Points on a hilly landscape, in no order, each with its height.
A ball rolls from a point to whichever of its 2 nearest points has the largest drop for the distance, and stops where none of them is lower. Distance is the straight distance between rows; heights are no part of it.
<1691>: [ 10  10   2  14 -17   2  -6  22 -15   9 -11  12 -10  -6  19  10  23  23
  -2  29]  (h 192)
<2279>: [ -7   5 -10 -13  -6   3  -9 -12  12  -8   4   0  -2  14 -16   9  -9 -15
  -2  21]  (h 271)
<1339>: [ 12  -1  12  24  -8   7  -3   7  20  -8   2   5  15   9 -11 -11  -3  12
   2  -1]  (h 672)
<31>: [-13  -4 -15 -13  14 -11  18 -28 -14  13  -3   0  -4 -12  12  13   8  -2
   2 -15]  (h 470)
<1888>: [ -8   7   9  16 -10  14   0   4 -21   5 -25  19  -5   5  12   3  25  12
  -8  25]  (h 371)
<1464>: [  9  -6  15  43 -20   7  15 -15  12  -8  -6  19   5  25  -6  -3  -5  16
  20  19]  (h 747)
<2181>: [  0  -7   9 -16   8  -7   0  -2  10   4  20 -12   1   9 -16  -1 -30   3
   6  -1]  (h 652)
<270>: [ -2  24   0 -11  10 -14  -7  22 -26   9 -12   2   2 -39  27  -3  37 -13
  -8  -6]  (h 431)
<1245>: [ -9 -11  24   8  11   3 -10  15  22  -5  15  -5  18   5 -24 -33 -12 -11
   7   2]  (h 627)
<1882>: [ -2 -22 -12 -33   5 -13   6   4  11   9  19 -18  -4 -10 -13   8 -17  -8
   0  -9]  (h 303)
<1246>: [-19 -23  14 -20   3   1  -6  -4   9   6  11 -14   5   0 -21  -7 -20 -20
   8 -18]  (h 812)
<1592>: [  7 -19   9  -2   1 -17  25  -1  15   3   3 -16   5  18 -13  -6 -27   3
   2 -16]  (h 602)
<2125>: [ 15 -18  -2  -6  -2 -10  24  -8   9   0   1 -19   0  12   2   2 -25  10
  -1 -30]  (h 568)
<67>: [ -8 -14   6 -16   7  -8   1  -9  27   2  17   5  24  13 -32 -15 -32 -19
  10  -4]  (h 489)
<1135>: [ -1  14 -25 -33   4 -16   5 -12  -8  12   0 -12 -14 -19  18  16  13  -3
   1   4]  (h 330)
<218>: [-2  1  9 23 -4  5  3  8 -3  0  0  4 -3  4 -2  1 12 15 -2 20]  (h 469)
<96>: [ 11  -6  14  43  -7  13  -2  18 -10 -10  -8   6   9   1  -5 -10  10  18
   8  -2]  (h 675)
<1785>: [ 11  -4  12  -5   2   4 -21  35   2  -1  15 -15   3 -16   0 -16  -9 -14
  -2 -18]  (h 576)
<1389>: [ -1   4 -16 -29  -3   2 -22   6   9   1  10  -3  -9 -13   1  11  -8 -16
  -8   3]  (h 559)
<2138>: [  8  13   5   2   1  -5   4  19 -14  11 -13  -2  -1 -28  28  -1  33   5
  -1  -2]  (h 544)
<2019>: [-14  -1 -15 -17   4  -4  12 -38   8 -12  10 -11   1  25 -30   8 -27 -21
  16  14]  (h 532)
<187>: [  1 -25   6  25  16   6   7   1  -8 -10  -2  -4  15   0  -9 -16  -1  11
   2 -27]  (h 514)
<1156>: [ -2   4   8  27  -5   6   5  17 -20   2  -5   5  -3  -8  12   2  22  20
   0  10]  (h 502)
<2177>: [ -7  10   7   1  -9   7  14 -25  -7   4  -9  -5 -16  16   6  12  -1   9
   0  -2]  (h 247)
<632>: [ 10  -7   9  12   6   7 -24  39   0 -15   9 -14  15 -10  -6 -25  -9 -15
  -3 -15]  (h 618)
<288>: [ 17  10   2  19  -9  17 -20  24  -3 -10  -7   7   6 -10   3 -11  12  11
  -9  -5]  (h 677)
<937>: [ -2 -11  -6  19   9  -6  20 -30   7 -10   8  -2  -1  20  -7   4 -16   8
   2  -6]  (h 400)
<2051>: [ -5 -11  10   5   8   5  -7   6  14   3  10  -6   7  -2 -16 -14  -6  -5
  -2 -12]  (h 555)
<169>: [ -4 -20  14  15  16  -4  13 -14  18  -8   9   6   9  13 -20 -15 -25   6
   5 -15]  (h 583)
<2178>: [ -3  -5  12  25   2   2   9 -18  12  -9   4  16   4  17 -11  -9 -14  14
   3   5]  (h 283)
<954>: [  0 -22  -6   0  14  -8  15   0  -4   5   6  -8   5  -6   3  -7   0  11
  -2 -27]  (h 432)
<175>: [ -3  11  -4   3 -11   4  16 -31 -14  -5 -13   2 -15  23   7  21  -1   7
   3  17]  (h 199)
<882>: [  8   8 -16 -29  -1 -14 -11  19   1   6   7  -3 -16 -35  29  10  21 -18
  -5  -7]  (h 384)
<1764>: [ 11  16  -1  -7  -3   0 -34  39 -16 -12   4   2 -17 -27  32  -8   6 -18
 -12  -2]  (h 673)
<923>: [-26   1  -8 -17  -1   8  -3 -26 -12   3 -11   4 -12   8  -8  14  -4  -9
   3  12]  (h 523)
<766>: [ -1   8  -5 -15   0  12 -23   3   8   0  12   0  -9  -1  -3   7  -5 -10
  -8  12]  (h 526)
<437>: [  2   4 -13  -7  -3  -2   9  -8   2   0   3  -8  -5   2   2  18   9   5
  -6   6]  (h 153)
<1120>: [ 11   3 -16 -14   4   0 -20  35  -7  -4  10  -5  -5 -34  30 -12  24 -14
 -11 -22]  (h 623)
<1240>: [ 17  15 -20 -17  -4  -3 -15  11   2  -3   2  -1 -17 -15  20  11   3  17
  -7  10]  (h 396)
<1274>: [  9   2  -8 -15  -6   1 -13   3  32   2  14  -7   6   8 -12   1 -15 -14
  -3   4]  (h 592)
<889>: [ -5 -10   2  19   9   0  24 -23 -11   4 -10   1   0  -6  21  -1  12  10
   1 -30]  (h 301)
<56>: [ -5   3  13  23 -10   7   8 -11   5  -9   1  14  -3  24 -13  -3  -6  11
   5  36]  (h 378)
<1419>: [ 12 -20 -16 -17   2 -13  22 -15   6   7   4 -20   0   8   5  15 -15  -1
   0 -24]  (h 533)
<645>: [-14 -18  11 -22   4  -5 -12  15  10   7  17 -13   0  -7 -20  -4 -15 -22
   3 -13]  (h 800)
<742>: [-10  -2  24   2   7  -5  -7   1  27  -4  16   7  24   6 -22 -25 -20 -11
  12  -4]  (h 654)
<1885>: [-20  -7   9 -12  -1   8 -17   7   7   1  13   2  -1  -3 -14  -3  -2 -22
  -4   5]  (h 620)
<63>: [ -1  -1   2  23  -6   9  15 -19   1   6 -10   1  -2   7  14   5  10  12
   1  -9]  (h 538)
<870>: [  0   2  11   6   5  11 -28  34   2 -17  16  -1   4 -10  -4 -25  -2 -26
  -7  -4]  (h 657)
<1458>: [ -5  -8 -33 -33   3  -6   7 -13   6   2   8 -13  -5  -1 -15  17  -7 -12
   8  -6]  (h 610)
<655>: [-13   2   9   0  12   2   5 -19 -27   9 -11   3  -8  -4   9   9   7   7
   2  -8]  (h 194)
<223>: [ -8  12  -5  -9   8   7 -20  13 -25   9  -7  12  -4 -27  23   1  22 -10
 -13  -4]  (h 605)
<1401>: [ 24   0  -9  -2  -8   3  -4  17  28  -1   6 -10   3   2   4  -2  -9   9
 -10 -12]  (h 468)
<523>: [  9   6  22   9   1   4 -20  15   7   1   9  -5  10   5 -16 -19 -19   7
   7  -8]  (h 734)
<658>: [ -6  13   4 -13  -9   1 -17  -3  13  -7   3   9   2  19 -16   1  -9 -13
  -7  37]  (h 339)
<1745>: [-11 -29  -7 -25   8  -6   4  -7   3  10  17  -9  -3  -1 -19  11 -18 -12
  10 -10]  (h 346)
<1139>: [ -2  12   4  -2   4  12 -22  25 -39  -1 -20  18   1 -20  24 -12  20   1
 -15   8]  (h 640)
<907>: [ -9 -15   2 -10   7 -14  18 -25  26   4   6  -1  22  23 -31 -13 -36 -13
  15   2]  (h 492)
<893>: [ 11  -6  11  34  -8  12  -5  23  16 -12   2   2  24   2 -11 -24  -2   5
   9  -4]  (h 714)
<2058>: [ 20  -4  -8 -19 -10  -2  -7   9  28   4   8 -13   6   4  -4  -1 -16  -6
 -10  -8]  (h 542)
<635>: [-16  16   7   4   5  -4  10 -22 -27  16 -25  12   4 -20  18   1  28   4
  -4 -12]  (h 435)
<73>: [ -4   7   6  15  -6   4  11  -1 -22  11 -26  12  -2  -3  22   7  30  18
  -6  15]  (h 349)
<1733>: [  4  -1 -25 -12   0 -15  23 -17   2   2  -2 -12  -9   0   8  20  16   5
  -5   0]  (h 215)
<1784>: [ 21  20 -10 -16  -6 -11  -5  23  -2   5  -7  -3 -13 -27  35   5  17  13
  -2   1]  (h 756)
<1276>: [ 17  10  -7  10 -10  -2  16 -25  11 -14   3  -5  -1  24 -10  13 -20  10
   5  14]  (h 745)
<1059>: [ 13   3 -14 -25   5 -14   4   1   3   8   8 -14 -12  -9   9  10  -6   4
  -1  -8]  (h 298)
<1362>: [-12  -9  12  -4   8   9 -20  20   7  -4  17   1   0 -11 -10 -14   2 -24
  -8  -3]  (h 646)
<505>: [ -6  11  -1   2 -13  10  -8   2 -13   7 -18  15  -8   3  15  10  21  10
 -22  21]  (h 398)
<226>: [  8  -9 -16 -10  -2  -6  16  -2  18  -3   3 -14  -1   3  -2  10   2   6
  -8  -9]  (h 244)
<2070>: [-13   3   6  10  -4   0  10 -21  13 -11  -1   6  -6  24 -18   0  -7  -2
   5  32]  (h 327)
<2013>: [  4   5  22  19  -4  20 -31  27 -13 -13  -8  23   4   2  -4 -16  -3   8
  -2  20]  (h 278)
<1558>: [-23 -29   9 -12   6  -2   5 -19   7   3  17  -6  11   5 -24  -4 -22 -14
  16 -13]  (h 824)
<518>: [ 16   3  11   3  -4   3  -9  34  -1   1   6 -20  -6  -9   5 -14   2  -3
  -3 -12]  (h 531)
<413>: [ -1  14   4  19  -6   1   3   7 -36   5 -28  22   2 -12  19  -4  31  25
  -3   8]  (h 324)
<1075>: [ -6  17  -7   4  -5   0   8 -15 -28  11 -24  19  -2  -5  21   9  25  16
  -6  15]  (h 368)
<38>: [  7 -15   5  23  14   7   6  -7   9  -8   8   2  10   7 -15 -16 -16  13
   6 -22]  (h 553)
<1947>: [ 15  15 -11   5  -9   2  -2  11  -8   2  -9   7  -1 -15  24  11  24  21
  -7   1]  (h 480)
<1891>: [  7   3  10  27 -15  14   3  -3 -16   4 -26   9   2  -2  15   3  18  20
   2  -5]  (h 539)
<878>: [  6   8  -5  17   0   9 -18  31 -22  -4 -11   6   3 -24  19  -8  31   2
  -7   0]  (h 596)
<883>: [ 17   0   6  18  -2   7  -3  34  -7  -8   2 -14   0 -12  12 -11  11   6
   2 -16]  (h 478)
<1715>: [  0   4  25  13   6   4 -12   8  25 -11   2  13  31  10 -23 -33 -20  -2
  10   0]  (h 680)
<1036>: [ 11   9 -12 -14   7  -7 -13  10  -4   1   8  -7 -12 -17  13   8   1   7
  -5  -7]  (h 348)
<377>: [17  4  4 13 -3  3  1 18 -6  4  0 -7  0 -9 10 -1  7 20  2 -7]  (h 415)
<171>: [  3 -11 -10 -28   4 -15   3  11   0   7  11 -24  -9  -8   4  10  -6  -8
   4 -13]  (h 248)
<575>: [  3  14   8  13  -6  17 -25  23 -37  -8 -28  14   1  -5  20 -17  19   3
  -4   0]  (h 664)
<1975>: [-17  11  -7  -6  12  -4  12 -30 -19  18 -13  11   2 -22  19  12  17  -1
   3 -12]  (h 452)
<416>: [  1  31 -13 -23   1 -23  -4   6 -22  17 -14   5 -16 -31  32  11  25  -1
  -9  17]  (h 737)
<1196>: [ -2   7 -25 -18  -5  -1   2 -20   7  -7   1 -16  -8  16 -13  17  -6  -9
  -2  12]  (h 198)
<2267>: [ 12  13  10  21 -17   3  -5   8  19  -2   4  16   7  15 -18   2  -8  18
   6  35]  (h 606)
<1320>: [ 13  12  -6   8  -7  -1  -8  36 -12   4  -8  -4  -5 -25  30   1  32   4
 -12   4]  (h 567)
<1159>: [ -9   0   9  25  -2   9  14  -6 -11   1 -13   6  -4   1  16   4  25  15
   1 -10]  (h 513)
<485>: [ -9  18   3 -10   5  -5  -7   9 -30  16 -25  17  -1 -25  26   1  31  -2
 -11  14]  (h 402)
<626>: [-14   0 -12 -20   2   3   4 -24  -6  11  -1  -1  -8  -7   1  14   3  -9
   1 -16]  (h 491)
<354>: [-15  -7  23   5  10   6 -12  10  11  -3  11   7   8   2 -18 -15  -7  -4
   2   7]  (h 593)
<722>: [ -7   9  24  18   6  15 -27  20  -2 -14  -2  20   5   5 -18 -20   1  -1
  -3  19]  (h 365)
<982>: [  3 -21   7 -17   6 -16  14   0  13   7  13 -20  -1   9 -17   3 -28  -4
   6 -13]  (h 629)
<654>: [ -7   8   2  -1  -7  12  -9   7 -18   5 -20  10  -5  -3  18  -2  28   1
 -13   1]  (h 429)
<757>: [ 21  11   3  10 -10   3 -22  34 -13  -2  -3   5  -6 -10  16   1  10   9
  -5  19]  (h 218)
<1649>: [  9 -15 -30 -25  -1 -15  13 -15  19  -4  10 -16   2   8 -14  11 -19 -10
   3  -5]  (h 631)
<395>: [ 15   0 -21  11  -7 -10  26 -36   6 -14   4 -11  -6  33  -7  12 -21   4
   7   9]  (h 722)
<1222>: [-13   1  13  21   4  18   2  -1 -16  -3 -20   6   2   0  12  -8  25   6
   3 -13]  (h 487)
<1883>: [ -3 -13  11   9  18  -9   1  -5  18  -5  19   1  13  10 -27 -13 -18   4
   3   2]  (h 609)
<221>: [ 19   1   2  20 -13  16 -17  14  15  -7  -2   6   9   4  -3  -4   2  16
  -5  -1]  (h 626)
<545>: [  1   1   9  14  11   7 -15  25 -23  -3  -9  10  -2 -13   8  -7  25   8
  -8   4]  (h 621)
<544>: [  4 -14   9 -13   1  -7  -2  18  26  -2  12 -12  15   3 -14 -14 -19 -17
  -6 -17]  (h 739)
<2313>: [  6   2 -17 -23  -5 -15  12 -17  18 -11   9 -20   7  21 -25   7 -23 -20
  10  11]  (h 436)
<902>: [  6   1  -7 -10  -7  -9  19 -19   9   3   3 -19  -4  22  -7  11 -13  -3
   4  -7]  (h 332)
<633>: [  4 -19   0 -20   3  -3  -1  25  19   1  11 -13   7  -7  -6 -12 -10 -12
 -12 -25]  (h 761)
<791>: [  7  -8 -23  10  11 -14  39 -36  -6   0   2  -8 -12   9  12  17  -3   7
   7  -8]  (h 471)
<605>: [ -8  15  -2 -14   8   3 -29  19 -43   7 -20  21  -3 -35  27 -11  20 -14
 -16   0]  (h 622)
<1610>: [ -5   7  -4   9   5  -5  24 -20 -15  13 -15  -2   3  -8  21   6  24   9
   5 -23]  (h 340)
<1315>: [  8   8   1  13  10  -7  15  -4 -20   7  -4   0  -6 -13  15   5  11  23
   8 -13]  (h 314)
<2080>: [  8  19 -16 -13  -7   1 -15  13  -4  -3  -4  10 -17  -1  15  13   5   3
 -20  29]  (h 590)
<364>: [-24  -5   4 -17   4  13  -5 -24   3  -1   3   7  -3  12 -27   4 -12 -15
   5   7]  (h 570)
<1997>: [ -3  -1   9  -4   8  -4   0 -17   3   1   9  -2  -5  14 -21  -1 -25   6
   9  -4]  (h 674)
<456>: [ 12  -7  16  23   4 -11  15  -3  30  -3   4  15  30  17 -21 -22 -27   8
  13  -1]  (h 736)
<230>: [ 10  16  -4  -6  -2   2 -29  25  -7  -4   4   6 -18 -19  23   3   8  -6
 -15  12]  (h 698)
<1116>: [-20 -24 -18 -29  10  -1  -1  -5  -4  16  13  -4  -3 -14 -13  18  -4 -19
   8 -10]  (h 380)
<1954>: [ -5   3  -9   7  -7  -3  16 -21  12 -14   3  -8   0  25 -16  10  -5  -8
   1  26]  (h 285)
<1956>: [-16  13   7 -11   4  -1 -11   8 -27   9  -9   8 -14 -10   9   4  14   2
  -5  11]  (h 267)
<1670>: [ -3 -20   1 -21   2   1  -8  19   4   8  17 -14   4 -13  -1  -7  -7 -24
  -2 -15]  (h 784)
<1617>: [  3   9  19   8  -3  16 -15  10  -8  -3  -7   9  -2   9  -2  -7   1   9
  -1   4]  (h 59)
<780>: [ -1   5  -4   5   1  -6  20 -13 -15  12   1  -1 -12  -4   9  13   3  18
   1   0]  (h 272)
<515>: [ 10   0   3  37 -18   7  15 -15   7  -7  -9   8  -1  20   3  13  -1  13
   6  13]  (h 597)
<1953>: [ -2  14   9   7 -10   4 -10  -7  23  -6  -1  13  10  19 -16  -2 -14  -5
   0  31]  (h 411)
<2296>: [-12   8   9   8   2  -5  11 -27  26 -11   3  11  10  29 -26  -9 -16  -9
  15  29]  (h 269)
<1427>: [ 12  12   9  17 -16  12 -16  30  -7   5  -7  12  -9  -1   6   0   9  19
  -5  27]  (h 114)
<695>: [ -7 -12  -7 -12   6  -7  -1  -6  26  -2  17  -2  12   6 -30  -2 -20 -14
   1   3]  (h 448)
<510>: [  9 -13  27  48 -15   3  18 -14  26  -9  -4  16   9  28  -9 -12 -14  11
  17   8]  (h 763)
<1917>: [  8 -11   1  29   6   0  16 -18  12  -5   2   3   4  14   0   4 -12  14
   0  -4]  (h 352)
<69>: [  4  21  -7 -26  -8  -1 -25  20  -7   5  -2   9 -19 -17  33   9   9 -14
 -15  13]  (h 717)
<2260>: [-14 -10  22  26   8  15  -5   1 -11 -13  -2   5  -2   7  -6 -16   5   8
  10  -4]  (h 607)
<143>: [  2  -6 -18   3   3 -10  34 -10   1   7   4 -11  -1  -3   7  12  14   8
  -8 -10]  (h 268)
<1601>: [  1  11 -22 -31  -2 -10  -7   5  -2  13   7 -14 -15 -19  23  13  16 -15
  -5   7]  (h 354)
<2000>: [ 11  -4  24  41 -12   4  11  -4  33  -7   2  19  23  18 -15 -18 -12   8
  17   7]  (h 738)
<760>: [ -6  -3  16  20   2  -3  12 -21  22 -13   6  16  10  24 -25 -10 -21   5
  12  21]  (h 204)
<227>: [ -2   7   5  -1   0  11 -24  17   2   0   6   6  -4  -6  -3   1   0  -4
 -14  11]  (h 484)
<1237>: [-29 -19  13   0   9   6   7 -25  -8   7   0   3  -8   3  -5   2  -6  -1
  15 -15]  (h 560)
<1053>: [  9 -22 -14  -8   3  -9  19   5  20   0  12 -13   4   2  -9   4 -12   1
 -12 -10]  (h 323)
<2008>: [ 19   8 -13   7 -12  -5  17 -13   2  -6   5  -9  -7  18  -1  15 -10  22
   8  13]  (h 766)
<1134>: [ -7   4   9  18  -9  12 -11  23 -38  -1 -30  21   2  -5  16 -10  27  17
  -6  13]  (h 289)
<1626>: [-19 -14   1  -5  10   2   4 -23  -1   1   9  -5  -6   5 -11   7  -5  -5
   6 -19]  (h 543)
<1563>: [  6 -11 -22  -4   1 -12  24 -27   0   6  -2 -13  -8   4   7  15  -7   0
   4 -19]  (h 503)
<2285>: [ 21  15 -11  -2   2  -6  -9  36 -10   3  -3  -6  -5 -36  31  -8  27  -9
  -6 -10]  (h 594)
<1103>: [  0   8  14   9  -1   9 -27  17   5  -9  11  17   4  -4 -14 -12  -1  -4
 -11  20]  (h 430)
<1561>: [-13   4   7   1  15   0   1  -5 -30  10 -11   4  -5 -20  15  -5  15   7
   8 -22]  (h 231)
<1012>: [ -4  -4 -29 -14   1  -3  18 -32   0 -13   4 -12  -4  12 -11  23  -9 -11
   1   5]  (h 136)
<1301>: [ -1  -6  22  40   5  14  -7  16 -12 -19  -1   3   9   7  -7 -25   7  10
  14   0]  (h 641)
<2014>: [-11   3 -23  -3  -2  -3  25 -33  -6 -11  -2  -9 -11  17  -3  22   6  -8
  -4   8]  (h 187)
<727>: [-25   7  -4 -22   8  -2  -6 -13 -20   9  -3   3 -12  -2  -3  17   2  -3
  -1  14]  (h 537)
<2197>: [ 12  18   8  10 -11  -1 -13   5  30  -8   6  11  21  18 -17  -9 -13   1
  -1  18]  (h 485)
<1292>: [ 14   4  19   5  -2  -6 -11  23  16   0  16  -3  20   5 -23 -19 -21  -2
   6  -2]  (h 758)
<207>: [ -2  -9 -13  -9   0 -10  17 -41  11 -17   5 -13   5  25 -27  11 -31 -25
  13  -2]  (h 515)
<1044>: [ -9   0 -10   6  -2   0  18 -20   5  -2   4  -4  -8  13  -1  13   4   3
  -3  17]  (h 221)
<1868>: [-14  -4  -3 -13  15   6 -11   1  -8   6   2   3  -7 -18   0   2   3  -5
  -2 -19]  (h 546)
<2097>: [-13  16  -9 -10   1  -6  -3   1 -26  13 -26  16  -4  -9  22   8  28  14
 -16  22]  (h 385)
<696>: [-16   3  -7 -16   5   4 -24  12 -14   3   5   8 -14 -20   9   1  15 -13
 -11   2]  (h 587)
<1510>: [-14  -9  -4 -12   4  10  -2 -12   2   3   3   0  -2  -3  -4  10  -3  -5
  -5 -11]  (h 518)
<583>: [ -4  12  -9 -17  -6   6 -25   2  -4   0  -2  10 -13   6   2  11   0  -8
 -15  24]  (h 561)
<1958>: [ 10 -14 -12  16  -6  -9  33 -16   6  -1   2  -8  -3  11  13  13   4  10
  -3  -5]  (h 331)
<97>: [ 10   8   1  13 -15  10 -20  32 -30   4 -24  20  -7  -7  20  -1  25  22
  -7  24]  (h 243)
<698>: [-15   5 -16 -23   4   3   3 -33  -8   4  -7  -3 -10   4  -5  23   2 -10
   4   0]  (h 508)
<1352>: [  3 -29  -9 -17   3  -8   8  19  11   6   7 -16   2 -13   1  -5   2  -4
  -4 -28]  (h 783)
<692>: [ -2 -17 -10  16   9 -11  31 -39   1  -1   5   2  -8  19  10  11 -12   0
   2  -7]  (h 438)
<1176>: [ 13  10  -5  21 -14  10  -1   6  -6   0 -17  10   0  -4  17   6  19  24
  -5   0]  (h 512)
<278>: [ 14  -1  -3   7  -7  -6   9  -7  34  -4  10   0  20  20 -19  -4 -22   4
  -4   3]  (h 381)
<415>: [ -4  -9   5  20  13   5  10 -10 -18  -4 -11   2   8 -11  12  -5  12   9
   3 -32]  (h 252)
<1162>: [  4  -7  -2  -5   0 -17  22 -26  32  -9   6  -3  23  35 -24  -7 -35 -10
  12   7]  (h 455)
<1616>: [  2  -8  -6 -14   9 -13  15  12  -1  12   3 -17  -2 -18  15   0  18  -4
  -5 -24]  (h 582)
<125>: [-18 -10  -9 -19   9   2 -11  12  -5   4   8   1  -7 -25   3   1  16 -19
  -3  -8]  (h 569)
<2004>: [ -3 -13 -16 -26 -10  -7   7 -18  25  -1   6 -17  10  16 -26  10 -29 -29
   6  -1]  (h 475)
<290>: [ -1  14  -7   5  -6  -1  19 -34 -23   5 -20   5  -9   8  19  19   6  13
   5   8]  (h 242)
<1682>: [ -2  19 -15 -12  -4  -8  13 -27 -16  12 -16   2 -12   4  18  18   7  11
   3  -4]  (h 277)
<1185>: [  0  -9   8 -16  -4   2 -32  20  15   3  23   4   0 -12 -10  -9 -21 -28
   1  -9]  (h 628)
<1629>: [ -9   5   2  -5   8  -3   4  -2 -18   8  -4   2 -13  -5  14   8  11  12
  -2   4]  (h 232)
<1141>: [  3 -16  -9 -10   6 -10  12  -7  22  -9  14  -9   9  17 -21   0 -23  -1
  -5  -2]  (h 399)
<1545>: [ 16   1 -16   3  -9  -1   5  -9  30  -5   3  -4   1  17  -9   8 -15   8
  -7   5]  (h 258)
<1606>: [ 25   6 -13  -2 -10   1   0   5  21  -1   7  -6   5   7  -2   7  -1  12
  -5   5]  (h 376)
<609>: [  8  23 -19 -34  -2 -10 -18  15 -17   9  -7   5 -20 -26  34   9  20  -3
 -10  18]  (h 730)
<1555>: [ -2   2   8   3   2  10   2  12 -12   1  -7 -11  -1 -11  13  -8  18   1
  -1 -19]  (h 638)
<1924>: [ -7  -4 -18 -31  -6   2  -8  -9   7   2  11  -5  -8  -4 -13  16 -12 -17
   3   4]  (h 589)
<1204>: [ -4   1  16  -5  -5  -4  -5   6  26  -3   7  -3  11  15 -17 -10 -11 -13
   2   7]  (h 679)
<1167>: [ -2   3 -10  -2  -1  -5  23 -38   0 -11   2  -8  -9  28  -7  13 -24  -4
  12   6]  (h 705)
<1076>: [ -4 -26  -8  -6  13  -7  19  -3   7   1   4 -11   2   0  -8   3  -7  -5
  -6 -23]  (h 387)
<105>: [  5 -13 -15  -4   2 -18  25 -40  16 -17   6  -7  21  32 -26  -4 -37 -19
  15   3]  (h 490)
<1342>: [ 17  10  -1  14 -15   6 -17  11  22  -5   5  12   7   8 -13  -2 -10   9
  -5  23]  (h 554)
<788>: [ 11  -3   5  -1   1 -17  12 -13  32  -1  15   7  27  21 -25 -12 -35   0
   5   4]  (h 454)
<299>: [ -8   6   8   6   1  10  -6   1 -19   6 -25  10   5 -15  17  -7  32   2
  -7 -12]  (h 456)
<944>: [-5  5 17  7  0  8 -4 -3 -3  1  1 -4 -4 12 -9 -5 -6  9  3 -6]  (h 185)
<1828>: [ -9   7  12  10   6  14 -21  25 -22  -7  -6  -1   0 -12   4 -12  13  -5
  -6  -3]  (h 647)
<1971>: [  3 -10  26  46 -17   7  12   3   4  -7  -2  16   1  13  -3  -7   1  19
  16  11]  (h 725)
<99>: [ 10  13  11  11 -10  15 -39  32 -12  -8   0  12  -1  -3   0 -15   1  -4
  -9  10]  (h 386)
<631>: [-23 -11  19  11  16  11   2 -10 -14   1  -3   6 -10   4  -2  -8   1  10
  11 -12]  (h 581)
<524>: [ 10 -27 -32 -27  -1 -22  29 -15  11  -2  -2 -28  -4   7  -8  14 -15 -12
   3  -8]  (h 653)
<1988>: [  3  11   9  12   1  -4   6  17 -27  10 -10  -3  -6 -11  20  -1  28  13
   0   1]  (h 524)
<549>: [-27  -9  12 -16   0  16 -15  -9   9  -3   9   7  -2   8 -20  -1  -7 -22
   2  13]  (h 595)
<66>: [ -5   3  20  27  -6   6  -2   4   7 -10  -3  14   1  13 -11  -8   5   9
   2  27]  (h 426)
<1142>: [ -9  18  -7 -23   4  -6  -6  -1 -24  13 -13   2 -15 -15  16  13  15  -3
  -6  14]  (h 291)
<777>: [  7  -1  -5  -8  -8  -8  17 -19  21  -3   7 -15   3  27 -19   2 -24 -11
   9  10]  (h 394)
<2187>: [-17  17 -22 -28   8 -10   9 -16 -24  12  -9  -4 -13 -17  12  21  16  -3
   3  11]  (h 311)
<1287>: [ 11  11  -5 -21   1  -3 -31  33 -12  -4   7   0 -18 -38  36  -6  13 -19
  -7 -12]  (h 650)
<517>: [-13  -1   7  -3   1   0   9 -35  -3  -6   4   3  -7  21 -14   5 -20   4
  12   5]  (h 690)
<676>: [  0  -8   0  -2   7   4  -1  21  -6   8   4 -19  -1 -17  10  -5  10  -9
  -5 -25]  (h 611)
<680>: [16 -9 15 46 -9  9  8 11  3 -7 -1  6  8  7 -5 -9  1 26 17  4]  (h 702)
<895>: [  1 -27   6  10  17  -2  13  13   0  -4   6  -6  11  -6  -9 -15   1   5
  -1 -33]  (h 474)
<2248>: [  0 -21   6   4  12   5  -8  16   2  -8   7  -7   7  -3 -13 -18  -5  -6
   0 -28]  (h 517)
<181>: [-10  -4  21   7   9  18 -19  22 -19 -11   1 -10   4  -8  -7 -20   7 -10
   7 -15]  (h 678)
<2147>: [ -6  -6   1   1  13  -2   8  -7 -19  11  -2  -3   1 -22  12   0  14   4
   3 -33]  (h 189)
<1435>: [ -3  -7  15  -3  -9  -1   4   6  31   3   7  -5  19  14 -21 -18 -14 -16
  -3 -11]  (h 708)
<203>: [  8  11   7  -5 -10   2 -14  16  31   1  11  -3  10   7  -7 -10 -13 -13
  -7  12]  (h 639)
<1567>: [ 21  14 -17  -5  -6  -4   3   8   2   2  -4  -1 -12  -6  17  14  11  17
  -7   5]  (h 440)
<1812>: [-22   2  -5 -18   1   4  -7 -35   3  -8   2   2  -2  20 -28   8 -22 -19
  13  20]  (h 549)
<1314>: [-24  -2  -5 -28  -4   5 -15  -3 -18  10   3   1 -13  -3  -1  14   1 -19
   7   6]  (h 552)
<1509>: [  3  -9 -10 -29   0   0 -27  17  15   4  19  -3  -5 -15   2   3 -17 -23
  -7  -1]  (h 591)
<2122>: [ 13  24 -11 -20   1 -16   2   8  -8  14 -10  -1 -10 -28  32  11  24   7
  -5   3]  (h 744)
<286>: [  3   0  27  19   5   8 -12   7  11 -11   2   7  20  11 -19 -23 -17   6
  14 -13]  (h 707)
<2291>: [ 18   2   6  25  -2   4  10  10 -18   2  -4  -5   0 -11  16  -3  12  30
  14 -14]  (h 363)
<1575>: [  2   9   0  -5   7 -12  10   5 -10  12   0 -10  -3 -21  20   4  25   1
  -3 -12]  (h 562)
<2266>: [ -7 -19 -15 -36  -7   1  -6  -7  19   6  16  -9  11  10 -29   5 -27 -32
  10   0]  (h 511)
<1146>: [ -1   9  13  18  -2  16 -20  16 -16  -4 -17  16  -4   0   2 -10   3  18
  -2  12]  (h 168)
<1825>: [  0   5   9  -5  -4   3   4 -14   5   4   2 -13  -8  17  -1   8  -8  -1
   0  -5]  (h 270)
<1081>: [  5   4  -5  23 -14   9  15 -15  -2  -1 -13   8  -5  11  12  13  11  15
  -3   9]  (h 566)
<528>: [ -6  22   6   2   7  -6   7  -6 -35  15 -31  17   7 -24  28  -4  32   6
  -7   2]  (h 418)
<526>: [ 14 -11  15  33  -4   2   8   2  24  -6   1   6  21  13 -12 -19 -15  13
   8  -9]  (h 706)
<1729>: [  4  15  -9 -18  11 -16  -4  20  -9  12   1  -2  -5 -42  31   5  28 -15
  -9  -6]  (h 410)

Call two points neighbours if one is among the 2 nearest of the other. Go from one point of each pair to the other, from neighbour to neighbour, staying as low as possible. Name the highest point that can't be avoided.
<2147> and <437> -> <2266>
<626> and <221> -> <288>
<1545> and <437> -> <907>
<2147> and <175> -> <1682>
<171> and <626> -> <1891>
<655> and <2147> -> <1561>
<437> and <760> -> <2070>
